Each scene shows the same named points in several views. A view is turned or mirrored, and shifted as a whole, has a little noise and may leave points out.
(in the rows, 128 means zero)

Scene 1
View 1
Favoz: [103 187  98 109 176  74  99 102  78  42 116 162 138 164 161  56 122 131
 150  78 111 146 143 133  78 138 168  66  68  96 104 166 107 135  76 107
  34  94  75  83  95  72 121 164  99 148 182 189 163 148 103  78 117 213]
Ter: [109 164 112 139 162  70 122  88  88  74 133 149 116 160 135  63 124 143
 163 107 107 143 133  62 107 137 169  79  86 107  98 161  81 117  96 120
  62 134 115 125 157  99 127 175 111 144 173 145 144 131  92  92 103 165]
tud: [108 180 129 122 151  81 134 100  65 104 100 163 136  93 122 104  68 137
 166 155 166 147 110  55 136 177 185  85 101  64 107 119 111 143 112 104
  86 130 111 170 176 142 161 156 107  89 139 122 118 159  93 107 136 117]
lapes: [124 170 112 146 131  99 131  81  87 107  72 166 145  98 113  95  51 126
 168 169 144 143  94  49 125 133 157 100 118  86  92 119 122  99 137 105
 109 155 120 172 142 131 148 160  97  92 133 113 119 100 124 117 129  78]
Dimi: [110 125  97 161 116 112 122  63 129  71 121 170 109 153  96  91 101 120
 150 153  90 146 118  58  91  91 136  87 127 136  58 157 104  71 117 146
 109 149 129 154 132 100 115 179 109 138 145 119 124  58 133  94  93  93]
goke: [102 176  99 105 149  96 104  88  76  64  76 172 146 131 146  78  72 123
 138 118 122 145 126 128  79 133 168  73  94  82  93 145 136 126 110 110
  69 100  89 107  88  90 128 147  93 109 150 159 140 126 132  90 135 157]
pef: [ 81 133 154  96 125 106 114 122  78  61 120 201 116 103 105 154  81 115
 147 171 163 159 122  97 134 193 197  66 110  72 101 151 143 180  99 116
 118  66 107 188 143 124 156 141 119  83 103 133 123 178 104  79 129 143]
Nida: [107 172  51 153 160  69 146  46  91  94 123 129 118 158 121  41 109 149
 154 137  90 146 133  56  96 119 162  64 106 119  68 144  66  81 134 150
  70 144 107  84 163  78 107 177 125 142 209 126 149  86 110  90 112 118]
pev: [113 127 127 142 100 114 123  78 108  77 102 193 128 113  95 136  61 105
 150 178 138 149 103  72 105 117 154  95 135 112  76 142 146 107 126 129
 135 129 119 198 123 121 143 160 100  88  99 110 111  80 135 101 116  77]
rodu: [116 180 120 126 145  84 151  92  67 121  82 151 141  85 108 103  48 149
 177 175 168 149  98  39 150 183 190  86 104  59  97 105 110 127 136 100
  97 153 122 182 199 150 156 159 107  75 133 108 114 153  99 114 153  80]
mabav: [119 189 116 135 149  82 122  93  65 105  70 152 150 102 143  84  55 143
 165 134 154 148 104  74 121 150 165  96  93  64 101 118 120 124 129  89
  72 146 104 143 147 126 147 158  97  90 146 138 126 141 111 112 140 123]
Sug: [118 162 133 145 126  97 108 100  91  94  80 178 148 113 134  98  76 120
 168 135 145 143  98  71 114 117 141 110  94  95 102 149 131 111 112  93
  91 152 124 185 122 134 150 162  84 100 113 135 113 111 118 115 113 119]
kaga: [ 98 147 127 122 140  94 125  96  81  78 111 175 126 111 105 115  86 127
 162 159 147 149 116  69 124 156 184  74 108  84  95 152 122 132 118 121
  99 109 111 171 157 118 146 162 108  96 123 130 126 138 107  96 123 122]
vadi: [109 129 135 152 122 105 131  80 104  79 127 169 109 126 105 110 101 128
 163 150 128 151 116  44 122 127 163  86 119 122  86 151 106 115 114 128
 111 135 130 188 166 123 145 171 112 113 128 112 118 102 110  96 102 105]
guf: [ 82 117 152 116 132  96 114 117  87  48 152 195  97 130  94 133 115 119
 149 157 137 158 129  80 126 179 192  70 110  94  98 165 117 163  87 128
 111  86 109 182 164 117 151 159 119 107 111 135 129 161  94  72 108 149]
kedil: [109 154 182 131 123 113 109 127  78  93  94 198 133  79 121 139  64 113
 174 154 184 148  96  60 151 160 173 109 105  73 120 137 137 147 102  80
 116 129 127 235 157 166 174 152  79  72  75 123 100 163  97 113 121 111]
tif: [ 86 149 119 103 151  85 100 108  81  38 128 187 119 148 129 101 117 122
 145 113 125 150 139 115  96 150 176  61  91  96  96 167 125 148  81 118
  73  74  90 130 111  82 131 153 100 123 146 167 150 157 108  71 113 190]
View 2
vadi: [130 154 155 126 123 155 152  94 102 161 177 128 158 170 121 158 135 134
 102 136 131 169 153 113 117 117 134 164 145  78 112 158 129 140 112 138
 123  99 124 122 131 113 115 153 150 179  91 125 157 140 114 153 191 116]
Nida: [167 141 162 112 131 168 203 111 108 141 207  93 103 105 104 151 152 179
  52 135 107 126 171 137 113 175 146  71 148  82 142 140 102 184 122 112
  84 112 131 123 127  86 133 157 118 156 117 124 162 109 176 182 174 132]
lapes: [143 136 141 136  92 154 143 123  98 143 210 127 159 181 155 153 119 166
  94 117  78 149 139 118 151 102 124 163 109  66 109 173 105 126 108 140
 119 102 166 135 122  94 131 173 165 169  93 154 129 117 127 159 165 116]
Sug: [123 144 135 138  95 138 122 111  99 131 174 144 169 194 164 160 128 163
 103 121  92 164 119 116 165  77 116 181  94  82  97 182 117  92 118 135
 127 105 172 125 144 101 138 165 171 161  88 148 108 119 101 142 174 120]
rodu: [ 99 135 128 133  84 158 155 136 100 127 189 120 189 185 184 146  71 138
 117 104  56 125 140 100 173 130 143 169 112  80  92 142 106 136  95 161
 120  83 166 153 112  58 122 138 162 194  85 136 135  88 115 143 151  87]
tif: [130 169 113 107 147 121 153 127 146 124  72 114 122 101 122 172 129 101
 100 126 155 167 107 117 171 138 134  93 166 105 139 157 111 114 141 120
  67  98 140 110 185 112 176 160 131 144 135  93 142 107 114 146 187 143]
guf: [112 172 127 110 149 128 148 114 135 152 101 121 169 147 139 165 102  72
 133 121 162 176 123  91 154 120 139 148 186 105 125 156 128 122 105 147
 108  76 120 127 170 112 138 146 147 186 101  95 171 132  85 133 200 118]
Ter: [128 165 137 116 147 153 184 105 128 119 127 108 118 116 112 154 140 157
  84 142 138 147 153 125 127 174 139  86 134  85 136 146 102 148 143 118
  95 103 126 115 154 102 140 135 141 151 113 108 131 108 121 144 184 124]
pev: [150 141 146 127 109 131 118 101 107 174 193 139 151 198 141 170 137 116
  98 121 116 181 123 117 147  61 117 193 146  82 111 190 131 113  99 144
 129 112 152 129 142 120 127 187 168 177  91 142 155 157 119 158 184 136]
goke: [151 141 119 123 122 120 152 141 142 119 125 115 114 122 131 161 132 141
  75 117 112 158  94 135 184 112 120  92 131  96 118 174  93 103 148 121
  71 118 174 114 170 108 184 189 141 132 136 122 117  99 135 154 178 141]
kaga: [121 149 129 119 123 144 149 121 115 146 144 125 167 159 153 157 107 108
 113 115 118 160 126 108 157 114 126 149 149  89 115 153 115 127 102 146
 102  87 147 132 146  99 140 157 159 179  92 120 152 115 111 144 180 117]
pef: [102 155 109 114 124 115 129 140 136 148  94 129 188 165 161 171  89  50
 141  96 134 163  94  88 191  99 139 163 173 111 111 162 127 100 100 160
 100  76 140 139 169 103 156 157 151 185 107 101 165 117  85 128 187 116]
kedil: [ 81 165 118 143  93 149 112 112 103 132 144 154 214 229 190 155  83 116
 145 110  97 161 127  76 162  95 131 227 101  79  81 169 132  91  98 167
 158  71 158 144 138  98 122 124 191 202  72 129 122 112  57 121 175  85]
Favoz: [133 161 110 105 158 128 173 132 156  95  69 105  88  76 109 163 148 147
  72 138 140 148 111 134 171 170 134  36 136 104 147 158  86 112 179 106
  56 113 154  96 191 112 193 153 135 121 141  97 113  90 123 139 183 144]
Dimi: [175 141 170 125 129 157 153  89 104 168 213 123 120 150  96 172 175 162
  65 146 131 185 161 141  90 107 123 139 148  77 129 181 125 150 117 107
 119 125 124 110 138 128 122 175 138 159  99 145 162 157 144 172 193 141]
mabav: [128 140 132 125 104 151 158 140 119 115 171 116 147 144 154 151 113 161
  85 116  69 135 138 123 168 139 133 111 108  79 114 153  93 132 125 135
  88 101 176 129 140  84 157 156 149 165 109 137 125  85 129 159 160 122]
tud: [109 151 118 124 104 154 154 136 116 122 150 127 176 167 172 146  88 120
 120 110  84 137 127  98 169 133 144 158 123  83 103 150 108 123 107 155
 108  80 164 146 128  74 136 137 163 185  90 128 140  96 100 137 166  98]
View 3
tif: [127 197 131 194 183 199 183 158 126 110 170  70 142 113 112 155 119 109
 114 176 113 121 130 129 126  86  49 122 133 102 137 126 122 172 114 146
 124  97  87 116 181 107 116 142 155 102 205 154  88 156 158 181 113 145]
vadi: [102 185 109 130 105 146 140 119 154  87 123 109 153 137 116 118 102 110
  54 145 113 105 150 109 144  74 140 111 136 129 137 123 142 103  73 127
 150  91  78 122 127 134 140 153 138 139 133 115 103 167 146 155 117 114]
kaga: [ 93 173 100 142 127 153 164 159 131 106 135 116 127 144 100 163  86 104
  90 158 108 103 135 112 119  95 132 149 161 106 122 119 142 157  99 144
 125  87  90 132 100 111 115 166 138 127 154 133  65 169 166 156 117 147]
Nida: [100 183 148 143 163 188 135 151 167 100 130  97 144 137  84 117 108  64
 136 152 147 188 116  96 169  83 122 112 117 191 170 202 117 118  98 147
 139  71  64  94 141 172 172 164 213 162 125 159 139 158 156 174 116 140]
rodu: [ 57 156  72 120  94 132 142 167 146 123 105 133 108 166  84 167  61  81
  83 127 105 110 120 109 126 104 157 176 166 142 124 128 141 133  81 156
 122 102 103 138  51 123 112 184 127 150 110 151  79 186 164 150 113 149]
lapes: [ 85 167  92 125  98 146 148 147 152 117  95 107 134 137  97 139  74  93
  45 127 130 111 121 116 134 101 134 148 141 164 138 136 125  88  64 148
 131 103  98 109 104 136 104 165 123 164 117 153 111 185 139 152 112 140]
guf: [114 191 116 152 132 159 184 139 122  86 157  96 143 144 122 165  96 115
  84 173 105  84 153 122 127  84 117 117 160  71 137  89 155 169 101 123
 139  75  79 157 127  90 123 153 142 104 187 107  53 155 161 159 124 122]
mabav: [ 86 176 102 157 145 168 147 176 158 130 123 108 121 138  80 156  85  90
 104 137 120 136 105 113 124 111 102 153 137 166 132 165 111 124  94 158
 118 104  98  99 113 138 114 168 146 150 134 186 110 177 159 160 104 160]
kedil: [ 86 162  70 130  86 125 154 138 128 121 118 124 126 125 102 150  83 137
  26 138  83  55 144 128  84  96 140 165 169  96  91  82 151 126  68 148
 128 124 120 152  90  91  83 146  72 118 146 137  59 181 158 150 117 134]
Favoz: [128 194 156 204 210 217 156 173 143 122 185  71 152 102  91 134 123 117
 161 175 115 162 117 122  95  97  45 125 113 129 125 187 107 178 130 167
 104 105  89  97 190 133 126 120 172 113 203 200 106 164 160 181 108 161]
Sug: [ 99 165  96 155 106 144 138 135 149 118 116 103 142 118  93 119 102 131
  44 132 105 103 125 119  92 100 122 150 130 143 121 134 130  98  71 155
 123 122 113 108 131 137  98 140 106 142 133 166 104 180 143 164 108 139]
Ter: [113 183 141 162 164 189 140 144 161 101 158 103 153 124  89 109 120 114
 135 160 115 153 133 104 115  76 110 115 132 133 129 175 128 150 109 154
 128  86  74 111 142 138 145 131 181 134 164 156 100 164 165 166 119 137]
pev: [113 174  86 140  88 140 175 115 141 100  94  92 153 131 126 143  82  99
   7 140 125  89 136 117 150  98 109 122 130 141 157 104 141  67  51 128
 148  94  94 112 152 130 110 164 109 138 139 130 109 169 131 165 117 117]
View 4
Ter: [132 140 136 105 154  98 122 152  92 108 137 123  65 109 153 131 118 132
 137 113 135 126 148 147 166 140 115 118  73 125  99 175 156  87 131 132
 116 150 135  86 154 135 141 170 152 128 160 107 104 123 113 149 133 101]
vadi: [169 145 171  87 131 133 110 109 123 147 119 130  61 133 162 135 104 133
 167 158 144 147 162 158 142 159  97 122 118 132  82 131 166  93 135 128
 105 132 104  99 132 131 161 139 108 111  99  98 105  98 127 125 110 110]
Dimi: [165 130 198  86 105 132  99 133 117 149 120 133  44 104 159 147 117  92
 154 163 129 125 150 151 133 193  61 137  97 163  65 166 133  84 141 112
 110 138  87 125 149 103 163 139 132 100 112 128 104  91 133 118 120 106]
goke: [ 96 172 160 116 201 115 129 152  90  93 139  92  54  80 159 133 123 111
 149  53 154 135 145 122 163 142 126 114 124  91  95 202 149  80 133 116
 138 136 123  83 165 137 129 133 165 115 177 109  70 114 105 129 111 108]
kaga: [140 167 159  92 162 142 118 103 116 133 116 109  63 138 152 127 108 131
 183 114 161 165 176 152 150 130 118 109 133 113  90 134 172 100 130 129
 123 114 115  73 138 142 142 136 105 126 117  80  82 101 114 126  91 107]
kedil: [150 185 153  80 184 170 121  80 164 139 132 123  86 171 137 100  91 179
 170 122 147 183 166 132 154 106 145 106 193  82  73  86 195  83 120 127
 107 131 123  83  99 153 131  95  87 126  56  74  70 117 135 143  80 121]
Nida: [148 123 171  86 125 103 109 146  86 105 108  87  49  84 144 143 141 109
 144 150 152 127 161 166 149 157  93 119  25 182  78 201 127  83 145 120
 126 116 109 100 160 107 165 181 152 144 183 130 107  95 107 130 153  83]
pev: [155 160 215  87 145 166  92  94 144 162 108 123  57 130 156 134 111 106
 177 148 150 155 162 143 127 170  87 130 164 133  60 134 159  90 138 112
 102 124  78 113 125 127 146  96 103  87  80 107  78  88 132 105  74 119]
tud: [139 167 158  80 180 154 121  95 133 108 112  94  74 144 126 115 113 156
 168 117 166 174 179 146 156 107 149 101 119 121  75 120 176  86 124 127
 123 104 123  70 114 151 140 135  98 156 110  88  70 106 109 146 102 100]
pef: [123 193 142 102 187 153 122  93 113 135 121 106  59 153 176 118  95 133
 210  78 155 171 185 152 161 124 119 110 198  67 108 114 189 113 124 118
 124 113 125  45 134 165 142 121  80 108 120  41  77  96 109 115  66 131]
Favoz: [ 86 158 130 120 200  83 133 187  74  79 154 108  58  77 164 132 127 119
 126  47 133 102 131 108 175 141 126 121 101  84 103 220 154  81 126 123
 147 167 145  83 173 136 121 149 198 116 214 104  82 133 107 141 122 106]
rodu: [151 164 160  62 188 173 119  66 146  93 100  70  82 157 102 117 122 177
 187 127 187 203 203 151 173  70 180  91 102 141  61 104 189  86 118 135
 126  80 126  63  86 150 143 140  78 187 103  90  68 107 107 158 111  84]
lapes: [158 159 202  67 161 166 102  96 158 124 106  96  69 127 122 133 124 136
 155 146 158 166 166 141 146 138 128 125 116 147  56 146 160  74 135 121
 116 107  92 114 111 123 149 110 115 134  88 129  71 103 126 138 110  90]
Sug: [141 156 182  76 172 151 105 108 157 125 136 119  80 129 135 123 108 148
 140 135 137 154 140 114 154 134 126 124 148 109  60 136 169  72 141 119
 102 149 113 118 112 126 134 100 128 113  79 118  76 118 132 141 103 107]
tif: [100 170 131 128 191 105 130 147  85 112 141 114  47 105 187 128 111 110
 162  51 140 125 149 134 163 143 108 112 145  72 112 181 157 101 128 122
 136 143 132  69 173 147 132 142 149 104 177  73  83 113 107 121  95 124]
View 5
Sug: [122 113  76 147 140 139 105 140  73 117 140 127 161 157 123 114 114 141
 131 144  92 136 114 123 105 115 125 138 133 132 148 169 159 162 132 127
 168 112 149 113 178 125 138 143 196 116 151 110  91 123 143 113  95 116]
tud: [107 104 114 137 115 140 118  92  89 137 138 126 164 168 138 132 138 172
 143 147  84 130 126 153 109 119 154 127 156 130 141 114 178 166 146  71
 163 116 129 129 191 180 166 127 182 103 154 114 117 135 121 123  88 122]
rodu: [120  99 103 148 117 117 135  80  90 144 144 130 165 200 138 154 146 179
 147 169  93 128 127 186 115 118 161 132 164 117 134 118 181 184 137  42
 179 121 134 133 201 175 164 138 188 114 167 113 121 131 125 144  74 108]
Ter: [ 89 105 115 117 135 163 127 110  99 113 113 157 173  97 119 126 136 126
  86 122  87 134 109  89 108 112 151 150 145 119 148 140 165 134 201 134
 123 153 102 184 183 165 165 182 186 111 127 118  73 117 123  93 100 141]
guf: [ 80 106 142 112  88 178  80  97  81 116 128 109 155  78 150 125 109 138
 116 163 108 144 124 105  93 137 171 109 131 174 118 121 167 112 160  99
 150 129 105 130 160 198 182 101 216  91 152 108 130 169 147  94  82 127]
Nida: [107  98 117 144 126 162 162 110  62 115 102 194 173 118 123 171 143 111
  63 116 107 152  98 142 154 108 138 168 124 104 162 169 198 151 201 112
 121 193 100 240 215 154 182 207 192 125 129 112  75 108 113  82 102 129]
kedil: [115 118  95 141 122 133  86 110  96 117 148  84 158 161 139 111 106 170
 164 181  98 129 135 142  78 129 152 110 164 162 126 131 154 167 109  88
 192  85 151  54 162 157 144 101 213 102 170 105 120 152 148 138  79 114]
tif: [ 68 111 133 106 115 184  84 107 104 123 134 122 170  92 142  88 133 141
 116 132  77 124 107  75  83 114 151 123 124 147 141 123 164 102 180 127
 116 120 117 157 168 171 174 118 188 103 133 117  88 126 129  91 104 154]
mabav: [110  93 104 147 128 156 124 109  85 143 143 160 177 173 137 121 149 156
 120 120  79 141 104 146 119 106 142 147 134 111 157 144 180 154 163  96
 138 133 137 178 204 146 161 147 184 120 144 118  86 102 111 109 101 130]
Favoz: [ 57 103 126 104 127 202  94 122 113 127 130 165 187  97 135  63 156 129
  93  88  57 125  78  47  92  97 130 150 103 121 162 140 168  91 209 162
  74 144 118 216 173 162 167 147 177 109 102 124  55  95 118  82 124 173]
vadi: [117 107 102 141 123 140 114 118  59  99 113 135 154 114 121 165 104 125
  99 164 131 147 133 141 126 127 143 132 144 147 133 175 168 154 144 110
 166 149 120 131 183 146 162 155 216 113 159 101 104 148 139  96  86 113]
Dimi: [133 104  87 150 130 152 125 139  24  89 107 162 153 103 120 174  98 102
  72 149 137 167 122 140 144 117 128 153 120 139 143 218 177 148 146 140
 153 174 129 167 196 112 170 178 232 130 151 101  89 139 142  75  96 109]
goke: [ 96  97 108 130 118 196  91 128  68 138 157 159 182 146 145  82 139 137
 125 114  64 151  87 105 115  96 134 144  90 131 154 162 174 110 155 135
 110 124 144 183 186 138 158 110 194 119 123 120  88 101 125  93 118 155]
pef: [ 88 107 137 114  83 180  67  95  75 129 151  99 168 118 160 105 119 161
 145 171  95 145 125 125 100 132 176  94 124 179 126 117 163 108 128  86
 154 107 127 113 169 194 177  63 211  86 163 102 145 163 139 102  85 137]
lapes: [137 103  71 161 149 131 138 125  59 114 130 150 158 172 111 145 117 136
 116 143 101 144 111 155 127 111 127 149 141 112 148 179 171 185 135 111
 166 137 140 142 200 126 150 179 201 128 158 102  88 111 131 111  92 109]

In a view up to two points have been moved. Name them for each view, in the order of its rows, or write none.
view 1: mabav
view 2: Sug, kedil
view 3: kaga
view 4: goke, rodu
view 5: tif, lapes
